Each row is a point on a tangle of strands that fork and nearly touch. The rows are in no order.
(in the rows, 128 means zero)
Points whose rows are less than 66.9 apart are linked; no others are. Some points are linked to none.
J_359: [118  75 124  90 142 113 145 171 157 144 157 146  55 181  74  80 157 123]
J_733: [120 172 147 123 114 100 141 120 133 170 159 123  95 196  66 129 152  43]
J_467: [136 132 142 126 129  99 139 122 131 145 136 123 121 167  92 138 154 101]
J_185: [175 163 138 143  80 166  94 144 112 151 151  91 103 136 149 120  85  72]
J_413: [117 115 153  86 116 133 129 110 123 106 108 154 124 151 114 114 127 146]
J_593: [103 132  96 164 209  76 150 123 130 128 134 112 193  71 133 157 138 168]
J_159: [136  84 114  94 126 207 118 120 145 106  99 151 155  73 178 115  99 176]
J_434: [ 58 117 116 145 197  50 171 159 151 129 133 158  93 114  79 149 177 133]
J_978: [138 147  91 163 178 103 133 136 113 136 117 114 169  70 160 155 108 170]
J_553: [170 109  94 147 134 167 109 142 129 135 114 123 147  81 192 127 102 149]
J_769: [172 124 136 138  84 180  99 127 126 112 120 105 141 119 181 113 107 123]
J_369: [111 128 151 120 127  80 152 110 137 130 124 134 117 160  82 141 167  92]
J_175: [ 94 120 109 145 161 126 132 103 125  96 116 128 210  68 141 136 127 199]
J_547: [ 60 115 119 162 212  63 170 140 140 134 129 136 163  81 102 171 179 152]
J_193: [125  63 110  95 143 145 119 171 143 134 136 150  67 165 110  79 130 150]
J_296: [170 105 115 104 103 197 113 144 119 130 133 124 111 140 158 114 119 115]
J_589: [124 174 131 148 132  83 143 122 127 184 163 105 112 170  79 139 157  55]
J_75: [109 180 165 136 111  83 138  86 127  90 120 108 175 115 132 143 132 125]
J_289: [ 81 100 109 148 184  44 169 170 162 149 140 157  67 128  76 131 182 119]
J_204: [ 49 112 119 158 210  61 172 153 149 128 131 154 123 101  85 161 185 148]
J_471: [155 114 126  79  82 197 110 139 122 119 137 136  74 181 126 100 106  89]
J_416: [136  68 106 107 146 171 110 156 135 122 109 161  94 132 142 100 113 159]
J_437: [104 164 158 134 102 142 120  88 117  64 108 123 192  98 155 129 112 165]
J_144: [136 152 150 129  93 104 129  99 119 119 125 117 144 143 129 124 131 127]
J_39: [122 132 154 103 114 111 140  99 123 118 119 136 136 141 113 125 138 135]
J_257: [125  64 114  96 139 154 118 156 141 124 122 162  80 152 122  85 121 159]
J_291: [116 106 108 113 183 129 142 145 126 134 113 142 141  90 122 133 118 182]
J_539: [146 150 147 136  84 129 114 106 109 109 123 109 145 132 149 128 116 133]
J_545: [144 134 130 116 109 133 130 131 117 145 148 119 112 169 105 127 134 112]
J_375: [131  97 119 119 167 107 135 154 139 138 122 148 105 146 105 120 137 147]
J_992: [171 161 126 173 105 146 101 137 104 134 135  92 148 120 161 147 107 112]
J_523: [107  88 128 112 147  84 145 160 164 134 151 145  67 175  78  94 165 111]
J_689: [138 109 127 107 123 160 126 121 120 121 110 143 130 114 153 118 118 157]
J_768: [155 144 119 132 107 137 125 130 111 161 154 105 107 157 113 129 123 102]
J_327: [143 119 123 124 126 140 126 118 116 130 114 129 134 105 154 125 119 154]
J_570: [183 154 122 157  97 170  92 148 115 139 142  84 132 121 167 137  92  91]
J_694: [114 104 122  96 108 199 118 105 139  88 105 143 165  71 171 117 102 177]
J_767: [ 71 126 109 169 212  57 165 129 137 140 130 116 180  77 124 168 165 151]
J_711: [ 91 137 147 130 141  63 161 107 138 136 124 129 130 136  96 159 170  94]
J_324: [160 142  92 167 159 120 119 138 112 141 119 119 152  75 177 153 104 158]
J_430: [156 163 129 140  84 147 115 135 107 166 160  96 102 144 135 121 103  84]
J_346: [159 137 150 142  75 163  98 116 117  99 114 108 145 125 171 120 108 127]
J_914: [112 133  84 159 207  92 140 131 122 134 123 115 190  62 147 150 125 184]
J_368: [163 123  86 159 156 155 115 141 126 129 110 125 156  58 197 144  94 162]
J_921: [170 181 154 179  93 132  99 123  96 130 126  86 165 130 145 164 102 104]
J_218: [150 171 134 162 121 108 118 117 109 113 115 109 165  98 154 157 108 144]
J_496: [ 90 156 140 159 139  40 160 105 131 154 129 117 134 128  99 171 172  88]
J_735: [113 177 124 180 133  56 145 116 126 186 156  98 128 153  88 151 170  52]
J_298: [109 175 159 128 104 107 128  87 120  74 113 117 179 112 141 132 119 150]
J_21: [123 174 154 105  96 111 133 120 134 162 157 132  84 205  69 116 138  52]
J_588: [ 94 168 140 174 119  41 150  99 131 162 138 113 131 146  90 165 176  68]
J_68: [154 117 133 101  86 190 116 130 113 118 136 129 101 165 137 109 121 105]
J_38: [165 197 164 185 102 119 104 123  92 143 133  78 169 137 134 170 106  97]
J_181: [118  94 129  89 120 178 119 117 128 102 100 159 128 116 140 114 114 165]
J_949: [152  74 106  94 142 206 111 137 148 123  99 158 140  86 176 115 102 167]
J_595: [104 120 131 110 102 188 114  96 135  76 105 134 180  79 172 114 100 176]
J_355: [174 119 120 142 110 177 101 129 129 115 112 118 153  85 195 121 101 141]
J_922: [142 154 154  86  72 155 115 122 121 146 152 136  68 203  89 111 111  72]
J_741: [106 105 152  78 111 155 122 109 132  84 102 167 123 143 118 104 117 158]
J_131: [137 162 155  96  85 140 127 123 124 147 158 133  83 203  78 118 124  71]
J_996: [153  69 102 102 142 193 111 144 137 129 105 160 117 110 164 111 111 155]
J_679: [142 124 137  81  79 170 111 132 122 123 145 139  62 198 103 101 108  85]
J_236: [102  91 122 129 171  66 157 164 166 141 144 156  71 148  81 114 169 116]
J_783: [ 93 133 144 115  96 166 115  89 125  62 105 135 189  87 153 122 108 184]
J_17: [128  71 108  91 142 134 134 179 147 149 152 147  51 173  96  76 137 139]

A fork is a point with three links, a tip a point with one. Leave the first point through the second and follow the links. Name the first fork or tip that comes.
J_949, J_159 | J_75
J_21, J_131 | J_296
J_144, J_39 | J_327

Name the points in between on the shortest way along the links from the first point to the second, in order.
J_185, J_496 | J_430, J_768, J_545, J_467, J_369, J_711
J_996, J_236 | J_416, J_257, J_193, J_17, J_359, J_523
J_523, J_547 | J_236, J_289, J_434, J_204
J_679, J_733 | J_922, J_131, J_21
J_767, J_324 | J_593, J_914, J_978
